Points, in no order, along strands that fork and pass close to each other.
Two points are linked if the straight distance between their rows is under 77.7.
(124): 10	-10	33	23	-27	0	-27	-19	-4	-7	1	-34	19	7	14	10	-9	-6	36	6	-25	29	13	24	-1	14
(1832): -10	-3	3	-7	-7	12	6	-14	3	10	-22	-13	-5	-4	5	-14	9	28	-1	1	36	4	-28	-1	-1	7
(600): 8	6	-25	3	-15	7	-13	-9	-23	20	16	0	-28	-12	-1	16	5	32	8	-19	31	-2	15	-30	0	-16
(1165): 25	-27	13	-14	0	21	7	0	18	12	40	-15	-12	5	34	1	30	28	-34	-10	13	12	-27	20	3	-15
(438): 27	9	-11	-13	31	-1	4	-12	63	-9	-12	15	0	0	-19	-7	3	-19	-32	1	-6	-39	-6	22	-24	10
(1541): 11	-5	-18	-9	7	-32	1	-45	27	28	-5	25	6	-12	-16	-14	23	3	-30	-13	-32	-2	14	-10	-6	35
(374): -11	14	-34	39	-13	-14	-13	-5	-17	-10	-4	17	-15	-9	15	16	-2	-23	32	23	48	-7	2	-13	-2	-10
(2086): 42	9	-7	7	1	-7	0	-5	-5	36	19	-22	4	-8	24	-2	26	25	-16	-16	-23	22	-13	6	-6	7
(601): -21	-15	8	-23	-12	-12	4	-7	8	28	-15	10	7	13	-4	8	46	27	-26	-7	-8	52	-40	8	-2	19
(1756): -53	-34	7	-47	-2	13	-7	6	2	-3	-15	9	9	13	-9	19	-13	33	-20	-4	22	-20	4	-14	-5	-10
(423): 16	-12	11	10	13	-35	3	-7	8	7	22	0	17	0	9	-7	23	-14	-10	11	-56	31	-17	12	12	29
(1958): -5	10	6	48	-8	-35	2	8	-35	21	-13	4	8	-4	21	4	-11	-27	34	15	-8	16	5	3	16	-10
(1030): 5	-28	13	-16	-27	1	-20	20	-5	-38	21	-1	-5	20	-15	-13	7	34	25	-8	-35	13	19	11	22	7
(421): -20	-34	-11	-43	-29	-25	-5	-5	10	13	5	27	-3	18	-5	8	35	42	-23	-11	3	27	-12	12	5	12
(10): -13	9	24	-19	-5	-5	14	-13	-31	13	-25	-5	25	-4	-21	5	10	10	-12	-2	-15	47	-14	-44	-1	23
(260): 29	24	-28	9	12	23	3	-3	21	-4	-29	-24	-11	-7	-5	-5	-11	9	7	10	3	-37	-4	13	-9	-5
(32): 18	-7	2	2	-13	-9	3	16	-47	11	34	4	-23	6	6	-4	14	24	-12	3	-26	45	-5	-7	21	-15
(1608): -25	0	17	10	-10	-48	4	-5	-12	42	-37	10	37	13	25	13	-4	-11	-8	8	3	10	-10	-26	3	13
(1652): -7	8	11	11	8	-19	-6	-3	-2	29	-24	-19	1	9	15	7	-16	16	-16	-10	21	-37	1	-11	-3	-20
(1201): -11	14	3	17	-13	2	-16	12	-22	-10	-23	-4	1	2	-4	-2	-12	3	33	5	-5	-17	22	-4	14	5
(825): -31	-7	15	-45	12	30	13	3	14	-13	-21	-5	4	6	-18	3	-1	20	-4	7	16	-36	-11	-14	-2	7
(470): 8	-2	-10	-4	16	-1	6	-9	13	-1	-22	-17	2	0	15	-7	29	55	-32	-5	-19	2	-52	18	11	6
(444): 1	8	-19	35	-8	-22	22	-8	11	31	-9	18	-5	-1	27	-17	6	-26	14	20	46	11	-23	12	-11	-8
(1758): -34	6	-12	-28	-20	-11	12	8	17	22	-31	28	10	-9	-21	4	38	-13	-1	6	2	-8	2	-18	3	37
(422): 13	-7	6	-10	-28	-19	-8	3	-43	18	44	0	-23	7	0	6	3	13	4	0	-10	45	26	-23	0	-11
(1495): -2	-20	26	-16	9	-5	3	-1	6	34	4	-20	23	10	20	1	6	14	-22	1	-13	16	-21	-19	-2	-4
(791): 6	-1	-19	17	14	22	43	20	-28	-1	21	12	-9	-19	10	-18	20	-1	-9	1	-8	36	-23	6	14	-21
(901): -6	-6	-16	-9	-41	-35	0	-12	6	-6	-24	29	12	14	-7	-17	22	14	14	10	-19	35	-25	14	17	38
(645): -7	-13	44	-23	16	12	9	-12	15	33	7	-27	34	3	16	8	-7	-7	-18	5	15	3	-4	-17	-20	6
(386): 32	5	2	-12	6	57	10	12	1	3	34	-31	3	-23	11	-2	-11	-17	-4	-4	-10	-3	21	-7	-9	-20
(1098): 31	28	2	10	0	0	-22	12	1	13	9	-27	0	-9	-6	6	-39	-49	-2	-37	8	-15	15	27	-42	1
(1702): 3	20	-3	23	-19	-22	-25	-10	7	35	-8	-10	-12	7	8	7	-17	-14	-1	-30	50	-8	21	7	-25	2
(1481): -2	-11	0	-1	-20	-6	-8	-16	19	-26	-15	-5	13	11	6	-26	16	20	15	12	-23	21	-31	32	10	28
(1510): -1	-19	14	-23	-13	6	-7	-5	-33	-3	50	9	-15	0	-13	5	6	-5	2	15	21	60	14	-35	-3	-4
(416): -7	-8	17	-16	4	6	-20	-5	-31	-35	-2	-4	11	-5	-21	-12	-7	18	18	11	-51	7	15	-31	21	16
(1825): 5	-24	4	-8	15	25	25	0	16	-7	28	-3	-24	-3	15	-1	20	18	-18	2	34	24	-37	18	-2	-23
(1721): 41	22	-16	17	18	-9	-21	-11	24	-8	2	-15	-22	-11	-11	-4	-11	-13	-20	-31	-29	-25	20	25	-14	-6
(1189): 19	-34	9	14	-6	5	-1	8	17	-17	44	-10	-4	7	13	13	0	-30	5	1	29	15	17	36	-13	-25
(1753): 17	18	-24	15	-15	-7	-10	25	-3	-17	19	8	1	-8	-26	-21	4	-14	41	-12	-31	-6	41	12	13	22
(134): -47	-32	16	-20	10	9	-1	1	-33	-30	-9	15	-11	17	-5	16	10	34	-18	6	8	26	-31	-28	23	-26
(910): -28	10	-15	-19	-12	-3	24	2	7	38	-13	34	-7	-13	-16	12	40	-11	-3	-1	34	17	-20	-22	-2	22
(672): -13	2	5	-1	31	-3	34	30	-7	15	8	4	12	-7	8	4	5	-21	-10	14	-30	3	-22	-12	19	-14
(656): -5	-3	0	-8	8	7	5	33	-10	-9	39	29	-24	8	-11	-5	-10	-11	4	-12	14	-22	33	-7	11	-17
(2098): -22	-22	-5	18	-2	-19	-20	-7	-23	-29	11	-1	-7	14	-2	17	16	13	17	27	29	47	-26	-14	0	-3
(942): -5	1	-14	-9	-10	-3	-8	-15	-33	11	-22	13	-22	-8	4	13	10	41	-12	-11	49	0	-1	-53	-4	-7
(1659): -18	-6	-18	0	0	31	19	2	-34	-27	28	19	-21	-24	-20	-1	10	-12	30	14	36	13	9	-21	-1	-10
(1797): 11	-5	-5	-1	11	30	29	-5	9	8	-1	-16	-10	-19	12	-6	9	8	5	9	38	2	-23	16	-20	-11
(2105): 5	41	-22	21	-20	21	-2	-15	-17	26	-21	-11	-10	-20	4	23	-19	-4	34	-18	17	-13	24	-17	-6	5
(924): 13	38	-31	36	-18	5	3	-21	-24	38	-39	-18	-4	-28	20	9	2	2	21	-3	9	15	-9	-6	3	5
(1971): -14	4	-1	10	-11	-24	13	-15	32	27	7	24	6	13	10	-9	5	-32	6	11	56	14	-6	18	-23	15
(1850): -10	2	-4	27	2	26	21	-12	-33	11	5	-9	1	-24	10	19	-15	-35	27	20	40	6	6	-9	-21	-31
(744): 7	34	2	6	27	-10	14	-39	13	4	-20	14	6	-17	-25	-17	-7	-27	-11	11	-9	-32	27	-16	-11	18
(1747): 1	-5	2	12	10	-50	-21	13	-25	12	-6	4	23	14	7	-3	-14	12	-7	-8	-40	-6	23	-27	12	4
(1120): -19	-12	29	24	9	-31	8	-2	-20	31	-6	4	12	12	21	13	-15	-16	3	17	9	11	-5	-8	9	-11
(1766): -29	-16	-9	15	-9	-28	-9	-17	-4	-20	-12	21	-2	11	5	20	25	7	9	18	50	37	-38	-24	-6	12
(1573): 10	8	-33	10	-9	0	13	3	-37	-5	32	29	-25	-11	-15	-2	40	9	-1	-1	32	61	-2	-33	-6	4
(348): 14	-11	36	-7	3	22	9	-26	7	-19	7	-24	29	-18	0	-10	15	-12	7	17	-23	39	-13	-2	2	32
(100): 6	-22	26	-25	-9	18	-16	-16	36	-21	3	-27	17	9	-5	-9	0	17	-8	-9	8	-12	9	14	-11	24
(589): -13	-18	22	-23	-8	14	-25	22	-3	-38	10	-12	0	17	-11	-9	-19	17	12	-14	-14	-27	25	0	14	1
(1300): 1	5	11	30	3	-8	-37	-45	3	-15	-33	-37	15	3	13	5	-20	-6	2	5	-36	-15	17	7	-1	3
(732): 13	0	21	15	29	23	14	-24	-3	-14	-10	-33	15	-27	11	-9	13	-7	-7	18	-28	27	-33	4	3	6
(336): 9	4	-21	-17	25	14	23	-8	27	-17	-29	-3	-7	-9	-5	-13	20	35	-23	5	-17	-16	-45	12	12	3
(587): -34	-27	11	-34	-8	-36	-4	8	-30	-11	-25	12	25	11	-7	15	-7	35	-5	7	-39	17	-2	-19	18	5
(2115): -9	17	-8	-11	3	19	32	6	16	-20	-29	19	6	-5	-17	-19	-7	-26	28	39	13	-13	-27	12	0	16
(486): -3	21	0	0	-21	-2	9	-5	21	16	-8	14	10	10	-9	-28	-9	-36	14	6	53	-11	8	20	-26	19
(1477): 9	5	17	-23	-6	17	-13	-23	-19	9	-11	-37	12	-11	-13	-2	-7	32	-1	-5	-7	2	13	-40	-12	16
(1494): 34	13	-11	38	6	-18	12	13	0	38	19	-12	7	-9	15	-4	-3	-30	-4	-11	-7	-2	16	19	-17	-11
(713): 3	18	-15	10	-39	27	-17	-24	5	-18	-17	-16	-10	-4	-2	4	-13	20	59	-1	-21	14	9	21	10	24
(1335): -6	13	18	-3	10	-21	-20	22	-1	6	-11	-13	1	9	-10	6	-41	-22	-29	-31	29	-47	-8	21	-33	-5
(1074): -25	45	2	0	-24	-15	-5	-4	7	5	-34	20	18	15	-6	-15	-17	-40	2	5	37	-27	5	2	-19	14
(246): -2	-18	-3	23	10	-27	-2	24	8	0	-11	13	-13	27	15	0	-17	6	0	1	15	-23	-13	27	13	-29
(1268): -15	8	-3	27	2	-34	-24	-31	1	-21	-44	-3	19	11	6	-11	-21	-12	-2	14	-34	-25	2	3	12	2
(263): -6	11	6	-8	16	12	20	51	-19	13	34	18	-11	2	-3	-8	-25	-24	-8	-2	-6	-17	29	-23	11	-29
(1020): -30	-21	25	-8	-22	-28	-8	6	4	3	-11	18	21	25	-8	0	-7	-4	11	3	-4	4	5	1	3	20
(142): -3	-34	24	5	4	-10	-22	-8	14	-6	59	-5	4	28	18	15	-4	-24	-1	9	36	25	7	-1	-17	-12
(2142): 20	-3	20	1	10	31	-5	6	-11	-1	29	-39	6	-16	16	5	-17	-7	-4	2	-33	8	22	-16	3	-14
(1631): 19	6	-46	9	15	22	21	26	-7	-2	12	22	-35	-18	-8	-5	1	5	8	7	36	-23	6	9	2	-38
(687): 20	9	-31	29	-3	-12	35	12	1	34	9	17	-1	-15	13	-14	8	-32	15	6	24	2	0	20	-13	-6
(1469): 11	6	0	12	31	3	8	40	-11	23	20	-7	-20	-3	18	0	-24	-7	-23	-12	-6	-24	14	-14	7	-44
(49): 39	10	14	30	16	0	-2	-27	29	-6	2	-22	18	-11	10	-1	-12	-48	-10	3	-14	3	10	29	-20	5
(1602): 34	-5	1	-7	-1	-5	-19	30	22	6	49	-17	-8	12	15	-9	5	8	-29	-36	-29	-9	11	19	5	-9
(1173): -1	0	10	-4	-5	-5	-43	24	-4	-33	6	-14	-12	10	-22	-8	-31	-10	3	-39	-13	-38	23	16	-1	5
(936): 10	-14	-10	5	-12	-19	-1	20	-17	4	30	19	-18	10	9	-11	26	40	-5	-3	-23	22	-14	15	26	-10
(905): 19	-30	-8	22	-5	11	-5	-2	2	-1	47	-17	-8	-3	32	24	7	-5	14	-4	12	26	0	33	-8	-36
(259): 21	-5	11	5	25	20	-12	-1	3	-30	13	-28	4	-5	0	0	-15	-4	1	6	-43	-17	14	1	17	-15
(1563): 15	2	-21	3	6	60	22	16	-15	1	19	-20	-21	-22	-3	23	-28	-15	21	-10	-2	-10	31	-4	-6	-39
(748): 14	3	12	10	4	-19	-37	-12	-26	2	12	-17	8	4	-14	0	-18	1	-9	-19	-52	-2	45	-25	7	6
(210): -26	39	-5	-10	-24	-13	-17	-24	6	-11	-50	15	28	9	-5	-12	-20	-15	4	7	13	-42	15	-19	-11	29
(1375): 20	-14	4	4	-18	15	3	-6	26	-36	1	-24	5	-8	18	-7	15	15	14	14	-15	10	-31	52	17	4
(3): -2	3	-26	7	2	-15	25	14	-30	6	15	46	-25	-20	-4	3	26	-4	0	2	29	29	-5	-45	6	-1
(207): 5	5	-26	-8	-18	43	9	5	-12	-16	27	11	-28	-22	-23	-1	4	3	43	-7	25	-3	35	1	-3	-5
(666): -17	10	5	-46	22	46	16	7	-3	-23	-10	0	4	-20	-28	-11	0	13	4	19	1	-31	-8	-25	9	12
(113): -4	12	-3	-33	39	30	28	23	12	-21	8	15	-3	-8	-29	-1	-5	-12	-6	23	-29	-40	2	-17	9	-9
(1556): -8	-6	16	1	21	-2	-2	9	-18	34	8	-11	-4	11	25	13	-20	13	-26	-12	18	-20	8	-28	-1	-39
(1256): -1	10	-14	26	12	41	30	6	-35	-2	9	-9	-16	-21	6	-4	20	16	-1	-9	10	45	-11	-7	7	-23
(1595): -23	9	-26	25	-10	-1	-12	-19	-29	-26	-34	18	-26	-12	10	18	0	3	30	21	51	-13	-6	-27	11	-11
(1876): 3	3	23	-13	33	10	5	10	11	-37	3	-1	11	4	-25	2	-21	-17	-6	12	-30	-33	14	-1	4	-2
(559): 18	-6	-32	23	3	20	7	-11	-2	14	31	-19	-33	-8	34	42	-2	19	14	-16	7	8	-5	25	1	-38
(860): -13	22	2	11	18	-13	-8	2	9	-19	-49	-1	17	17	-2	2	-35	-15	-15	19	-15	-53	-11	9	-4	-11
(1661): -26	-31	-3	-14	-9	-36	-19	-4	38	6	9	23	1	32	3	10	-3	15	-22	-16	42	-9	0	20	-20	1
(1686): 1	36	-1	7	15	-5	22	-28	-9	11	-19	5	18	-29	-15	-17	5	-28	7	22	-10	0	-1	-27	-6	36
(594): 0	36	-21	13	-13	-16	-45	1	-3	-23	-21	-10	-13	1	-19	-2	-39	-13	15	-37	-12	-36	19	14	-6	12
(129): -31	-21	-2	-14	-4	-20	-3	-5	-30	11	-29	25	-2	-2	17	22	5	37	-23	-7	30	-12	0	-49	4	-9
(154): -26	-2	9	9	26	13	44	26	-13	10	11	18	2	-3	9	2	22	-14	-17	6	-12	43	-47	2	23	-17
(1593): 1	10	-21	21	-1	37	13	-13	-17	-25	4	1	-36	-7	-6	-3	34	36	3	-8	22	44	-20	7	2	-7
(1394): 0	-17	33	21	-17	-13	-21	-20	-12	17	-1	-39	16	9	32	15	-6	13	13	-1	-19	25	-6	15	4	-10
(1332): -2	1	8	15	-32	12	-15	-13	-10	-3	-6	-18	3	-2	1	4	-12	-2	51	8	-4	26	12	11	6	17
(82): 39	13	-13	10	19	-4	-28	29	11	-7	32	-27	-18	-5	7	4	-15	3	-15	-37	-41	-20	22	23	8	-17
(211): 48	0	-5	16	5	-3	-16	-23	31	8	20	-29	10	-10	17	-9	26	10	-16	-7	-31	-4	2	27	-6	15
(1194): -9	-22	12	-9	11	-21	4	6	-22	37	-2	-9	10	10	27	10	5	35	-41	-5	-14	28	-33	-9	10	-19
(1607): 14	23	-21	17	-15	28	-4	8	10	-7	-18	-9	-17	0	0	6	-29	-17	25	3	16	-19	13	32	-19	-16
(1370): 1	12	12	17	-1	31	3	-9	-37	16	0	-33	-10	-22	14	10	4	18	10	-6	-10	38	-15	-7	6	-16
(1040): -8	-18	11	-19	-10	-29	-22	-4	5	30	27	14	0	28	-7	5	-2	10	-22	-28	45	7	19	-14	-27	8
(1741): -7	-30	-15	-29	5	-10	-4	17	41	5	4	7	10	17	9	8	18	23	-28	-11	-29	-21	-17	15	8	7
(375): 6	-24	11	-35	-16	32	-17	-2	35	-28	2	-17	-7	4	-11	-12	15	44	7	-8	16	-14	0	15	-1	8
(2003): 19	-14	13	13	-15	-3	-1	15	32	-17	24	-3	-2	20	4	-9	-6	-22	13	-11	8	4	12	51	2	-2
(1796): 7	-16	7	20	25	9	6	25	0	-13	3	5	-12	9	13	17	-18	-11	7	20	22	-20	-2	29	-3	-56
(857): -22	-44	15	1	-5	-5	-22	-6	8	-22	32	-9	7	26	4	17	4	0	20	29	41	23	-13	-12	-16	-5
(80): 16	14	-36	-1	2	-10	21	24	30	4	-8	29	-12	4	-7	-21	16	4	2	6	4	-29	-18	24	7	4
(23): -16	-19	30	9	12	19	2	3	2	-27	2	-15	-5	13	5	16	-22	-16	17	29	35	-17	-3	14	-7	-35
(1139): 31	25	1	23	2	-2	-10	1	13	27	15	-39	10	-8	6	7	-12	-36	1	-25	-12	8	25	22	-24	9
(1351): 10	-1	4	-2	-28	6	-10	21	-1	-27	35	8	-1	11	-18	-20	0	-1	37	-9	-18	10	42	17	16	20
(1908): -17	24	17	-5	0	-9	4	-18	-40	5	-32	-5	28	-12	-16	-1	-1	-8	10	19	-14	11	1	-46	1	36
(431): 6	-22	-9	7	-24	-28	-14	3	-6	-1	21	20	-15	19	4	-2	11	35	9	-9	10	9	7	7	9	-9
(1594): 12	40	-28	21	-5	-28	7	30	5	1	-9	34	1	4	-15	-23	-18	-43	12	0	1	-29	8	20	-3	12
(114): -17	-33	11	-19	-2	16	-15	14	-23	-46	39	13	-28	10	-11	1	1	20	15	14	8	15	0	-22	26	-29
(1445): -23	14	0	6	7	-10	32	5	-29	24	-8	35	-5	-19	1	7	22	-19	4	8	31	30	-10	-39	6	11
(203): -11	22	-13	-9	-27	-5	-13	-36	1	-2	-57	1	20	5	3	-25	-4	5	9	17	11	-3	-11	-13	7	34
(804): -28	-6	13	-12	16	-21	11	34	8	19	16	22	19	15	-1	5	5	-34	-7	1	-38	-6	4	-4	18	3
(1031): -16	12	7	-9	9	18	42	21	-3	-4	-7	26	12	-10	-21	-3	-2	-37	27	31	4	-12	-5	1	1	7
(913): -50	-19	33	-10	-3	-20	-4	17	-2	1	6	22	5	28	-9	17	-13	-23	5	-1	20	-15	11	-1	3	-3
(1837): -9	-28	27	-32	-24	12	12	-6	-15	-10	39	19	-1	5	-16	-8	21	-2	15	15	14	58	-2	-5	2	15
(1203): -14	31	-16	2	-10	33	-3	-30	-8	-19	-52	-23	4	-23	-4	-18	-3	9	20	15	10	-2	-22	-10	2	24
(54): 11	-26	33	-31	-6	22	16	-1	40	18	40	4	7	4	6	-4	22	-8	-7	-4	34	22	-5	17	-19	12
(1440): -8	1	-2	-23	-15	-14	2	5	7	2	-1	24	9	8	-26	-12	11	0	6	-2	-11	-7	13	-15	2	36
(2079): 4	-12	-9	-18	-23	31	-4	1	14	-24	24	9	-36	-3	-21	-13	15	36	29	-7	23	-1	15	10	1	4
(1172): -34	-14	13	-11	1	-11	-10	22	-6	-8	33	29	-12	22	-17	13	-9	-13	0	-4	30	-14	21	-25	1	-11
(1003): 38	-18	2	-11	-13	20	-11	12	24	4	29	-32	-14	5	25	5	16	40	-18	-27	-11	-7	4	23	7	-13
(97): -51	-37	-5	-36	-4	-12	-5	1	-18	-4	-29	20	-1	6	3	24	4	43	-28	-2	20	11	-16	-26	1	-17
(339): 7	18	-44	14	-21	-17	10	9	11	1	-22	29	-15	2	7	-28	24	21	9	1	6	-4	-19	23	24	14
(1935): -8	3	-18	-20	11	-21	-3	-30	57	9	-15	24	3	-7	-27	-4	22	-16	-26	-8	-23	-25	10	9	-16	32
(544): 19	18	-7	30	21	-5	1	-40	-4	-10	-19	-19	4	-28	12	-10	8	-3	-2	16	-39	13	-21	8	7	6
(420): -6	26	-9	18	-37	3	-19	-23	2	27	-22	-12	-17	4	5	16	-21	-1	25	-16	34	-6	27	-5	-11	0
(1840): 10	-35	27	-26	-30	-2	-3	-9	16	-1	51	13	-1	17	-7	-5	23	4	7	0	18	39	18	12	-8	18
(1519): 9	33	-11	13	-17	-15	0	34	-18	4	17	22	0	-5	-24	-20	-7	-35	23	-16	3	-7	41	4	-5	19
(1158): 6	5	-2	3	-10	21	-22	22	-16	6	33	-13	-24	5	-8	23	-31	6	21	-36	-22	-5	39	-4	6	-19
(1071): 16	29	-20	39	-7	1	-1	-26	-14	7	-26	-27	3	-24	16	-8	7	-3	24	5	-26	30	-17	12	6	13
(648): 4	-2	-14	9	-1	-30	10	-1	-30	30	-24	9	-1	3	17	8	25	49	-38	-14	-6	25	-29	-12	15	-4
(1099): -19	12	0	-9	7	-18	-19	17	4	5	-21	-1	2	15	-1	4	-28	8	-27	-31	30	-47	13	-3	-13	-10
(591): 18	-13	34	7	29	-15	-4	-31	43	-10	-2	-19	26	2	3	5	-6	-31	-31	4	-21	-5	-5	20	-6	4
(1947): -20	-11	-17	-55	-5	-27	-6	3	-18	-1	-23	15	21	-9	-17	16	14	40	-30	-6	-40	14	9	-31	3	24
(1326): -9	-33	17	-38	-4	22	21	27	45	-4	45	25	-7	9	-8	2	14	-21	2	4	10	3	2	22	0	-1
(572): 28	29	-17	19	5	2	-29	-7	17	-22	-3	-14	-25	-8	-22	15	-37	-24	10	-27	-34	-23	22	32	-7	7
(166): 13	17	-27	1	0	24	33	-3	23	-19	-24	17	1	-21	-11	-34	14	-13	20	24	9	14	-32	24	-3	25
(1718): -5	17	41	-7	15	-8	-15	-18	8	-2	5	-15	32	-3	-17	1	-24	-35	-18	-16	-9	-13	22	-20	-26	24
(2040): -1	-8	-15	8	12	44	13	1	-13	-4	26	-15	-16	-17	4	28	-21	-24	16	0	33	-4	20	-8	-25	-46
(1838): -9	6	17	-5	0	35	-6	-11	-40	14	-15	-32	-8	-16	0	11	-5	30	13	-11	5	13	0	-37	8	-10
(823): -13	15	8	-22	15	-5	1	25	-20	26	2	10	18	-5	-1	-1	-15	-4	-31	-11	-19	-25	24	-54	6	2
(152): 40	8	-11	5	37	16	16	21	19	5	-8	-15	-1	-14	7	0	-7	7	-11	6	-8	-30	-11	16	-9	-27
(1667): -21	-25	33	-3	-11	16	-4	-5	8	-36	-15	-17	3	17	9	-3	-20	4	26	25	16	-15	-8	22	7	-13
(1107): 0	-7	20	-21	-10	19	-29	-39	8	-9	-22	-41	20	-4	-3	-4	0	32	0	-2	-3	-4	4	-11	-19	25
(215): -3	-3	2	10	13	-22	-7	27	9	-16	-26	1	4	26	0	1	-24	-7	-9	5	-19	-43	-10	23	10	-19
(537): 4	30	-9	45	4	-36	11	0	-18	29	-26	-1	14	-4	17	-9	-10	-24	11	18	-20	-12	0	-9	13	7
(785): 17	16	-10	20	32	-9	35	29	-12	13	12	16	22	-16	0	-9	-5	-46	4	17	-32	-7	6	-5	6	-2
(1021): 30	15	-15	-18	9	40	18	9	7	-2	25	-15	-4	-27	-15	-19	5	1	2	-5	2	-8	15	-20	-13	7
(1640): 22	3	12	-3	0	-3	-20	-15	-33	-9	17	-6	6	-12	-18	-8	8	2	11	2	-61	19	31	-31	17	21
(1538): 34	-16	16	1	7	-1	-16	-51	27	-4	12	-24	5	-12	9	-3	24	19	-28	-7	-38	9	6	10	0	13
(578): -8	-3	2	-9	0	40	21	0	-17	-27	21	16	-24	13	-13	-13	38	42	-23	-5	4	53	-20	6	11	-4
(1715): -30	-12	-8	-14	11	27	40	12	-15	-20	22	35	-11	-17	-21	-4	6	-26	15	26	26	12	-10	-13	4	-5
(1441): -22	20	-12	10	-18	-1	-2	5	-15	-19	-40	22	-15	4	-2	-4	-10	6	21	8	23	-39	7	-12	16	-11
(1950): -4	1	-51	52	-13	-12	-15	-5	2	-5	13	1	-24	7	23	32	-10	-20	39	11	36	2	3	10	-10	-23
(896): 16	-10	18	2	29	-11	13	-21	8	2	31	8	14	-8	5	-4	5	-28	-17	6	-66	10	3	-9	12	10
(1466): -23	-12	0	1	-19	-15	0	-22	8	3	-27	23	-2	10	10	3	10	14	3	9	39	20	-28	0	0	11
(1627): -2	-11	13	-7	3	-37	-15	37	-1	21	21	11	13	27	3	3	-9	3	-18	-14	-37	0	12	-12	14	-5
(1972): 11	22	-16	13	-11	-1	-43	-43	30	-14	-36	-27	0	3	1	-15	-16	10	0	-8	-11	-20	15	17	-5	14
(1954): -12	-2	2	1	-10	-33	14	-4	11	12	-11	20	27	-1	-4	-10	21	-22	11	20	-34	35	-22	6	10	45
(1897): -2	5	2	-6	-9	-21	-24	15	1	28	18	5	-14	20	-6	3	-13	5	-22	-49	36	-20	23	-5	-20	-5
(85): -12	34	-11	7	-19	19	-12	-1	-1	-15	-39	-1	-19	2	-7	6	-30	-5	19	9	39	-49	12	10	-8	-22
(1365): 8	-8	15	15	-2	12	-10	-5	23	-43	-35	-29	9	10	14	-3	-16	-1	14	30	-16	-11	-28	40	14	-10
(1178): 26	21	-22	6	3	29	40	-11	10	10	-9	-11	11	-29	-3	-24	23	-3	3	3	19	26	-26	20	-21	22
(1424): -21	-3	20	-23	1	13	20	1	-2	8	-8	-2	11	6	-10	3	32	15	-25	0	-14	62	-38	-10	-3	16
(1528): 6	2	8	-12	10	-11	-4	10	49	-15	-7	8	7	19	-21	-6	-13	-29	-24	-11	-4	-26	-12	34	-19	14
(1303): -32	7	0	3	5	-22	9	-12	-8	28	-58	3	31	2	19	16	-4	2	-21	11	0	-16	-26	-24	1	9
(1220): 5	4	-33	20	-4	7	-11	5	-15	18	30	0	-32	-6	11	28	-15	8	25	-25	8	-3	27	0	2	-32
(962): -8	-18	25	-8	-5	-18	2	23	47	-12	8	8	11	26	-7	-2	-7	-40	-2	-4	-10	-9	-10	46	-6	9
(245): -35	-34	26	-25	4	31	4	11	-14	-32	12	7	-20	4	-2	-7	-1	30	-1	7	-1	18	-23	-11	25	-15
(1749): -41	-21	6	-4	7	-28	-4	17	-18	-3	-32	8	25	7	6	15	-2	14	-7	13	-48	1	-23	-13	30	-1
(1433): -5	-35	-11	-27	-17	-29	-23	-10	-9	-6	21	16	-16	25	-8	10	25	43	-13	3	20	21	-10	-11	-3	-6
(359): 9	16	21	8	17	9	-9	16	-5	19	1	-23	-4	-1	-1	10	-37	-35	-19	-19	37	-31	11	12	-36	-30
(1212): -8	10	35	-3	27	5	-2	-51	10	-4	-7	-8	15	-13	-19	-6	-16	-21	-12	0	-13	-23	25	-23	-17	15
(1558): -2	11	-8	8	23	-17	8	-31	25	13	-48	-5	17	-1	15	-5	0	-2	-20	17	-14	-19	-41	-2	-4	9
(289): 11	28	-19	5	9	4	-4	-23	24	-3	-58	-13	7	5	9	-12	-13	-6	-11	22	9	-43	-19	7	-13	-7
(1380): -12	-14	-17	-29	5	-24	-4	-37	7	-1	-21	30	11	-18	-28	2	28	17	-25	-1	-51	3	8	-18	9	22
(104): 35	9	19	-16	34	30	-2	19	19	-45	14	-2	3	-11	-35	3	-20	-32	-22	-4	-16	-31	13	10	-10	-6
(1354): 20	-19	25	2	11	9	-20	-37	16	-32	5	-22	5	-7	5	0	4	13	-19	4	-48	-7	9	2	22	0
(932): 40	2	-21	-7	23	36	19	36	11	4	16	-1	-25	-10	-2	-2	-7	0	-7	-7	16	-31	10	22	-20	-41
(397): -5	31	-9	-7	16	2	18	33	-35	12	-1	12	-7	-12	-10	-2	-12	-7	-1	-6	-1	-46	24	-40	15	-12
(861): 25	17	-24	32	9	-2	28	15	-18	-3	2	5	12	-20	-4	-11	-3	-49	31	19	-35	-6	13	17	1	-6
(1057): 10	8	0	-20	2	10	12	12	10	14	13	2	6	-8	-12	-12	17	2	-2	-5	-2	-11	10	-15	-1	22
(1679): -29	-31	-10	-50	13	10	-8	20	24	8	-13	2	14	3	2	13	-4	40	-38	-13	-17	-23	4	-12	2	-3
(1373): 1	7	-31	14	-21	-30	5	5	-20	9	-36	28	-15	6	10	-9	26	38	-11	-10	-1	12	-26	-5	29	10
(1077): 15	35	-32	25	-9	-32	-5	20	13	17	-26	31	-7	20	7	-17	-12	-39	3	0	35	-26	0	34	-3	-11
(1578): 11	-29	29	18	-1	-3	1	6	-8	6	32	-15	5	6	41	10	7	0	0	6	-13	34	-14	26	12	-24
(143): 0	4	41	-14	22	16	12	8	4	19	21	-23	31	3	1	5	-21	-36	-17	-3	5	-4	18	-23	-27	7
(1540): 5	-21	-16	-10	-9	-13	-2	11	9	-11	3	7	-7	15	15	-11	32	51	-17	-8	-31	-9	-25	27	24	6

Follow the links from the first point to the second, and from the first to the third. Name the last point that the two ways share.
(1365), (932), (1972) => (860)
(1189), (1950), (1958) => (1441)
(1958), (1950), (1541) => (1441)
(823), (1098), (1573) => (263)
(1326), (2003), (104) => (1756)
(1640), (578), (2115) => (1256)
(666), (1558), (82) => (905)
(1139), (1021), (732) => (1099)

A fork is a point with three links. Follow the links from the first point to the second and name the forks in between, in order.
(1797), (386) => (1189) (905) (1220) (97) (1756) (1876) (259)
(1608), (1158) => (289) (260) (1441) (1332) (905) (1220)
(1074), (1445) => (1139) (1099) (263) (1440)
(860), (1380) => (289) (260) (1441) (1332) (905) (1189)
(1172), (1510) => (1440) (386) (259) (1876) (1756) (1540) (936)
(85), (1721) => (1441) (1332) (905) (1189) (1797)
(1652), (1020) => (263)
(154), (100) => (1256)

A fork is a point with three links, a tip a point with one. Leave the first point through the second and follow the links. Name the first fork or tip that comes.
(962), (1528) => (1749)
(1718), (1212) => (936)
(1481), (1375) => (860)
(1749), (587) => (1189)
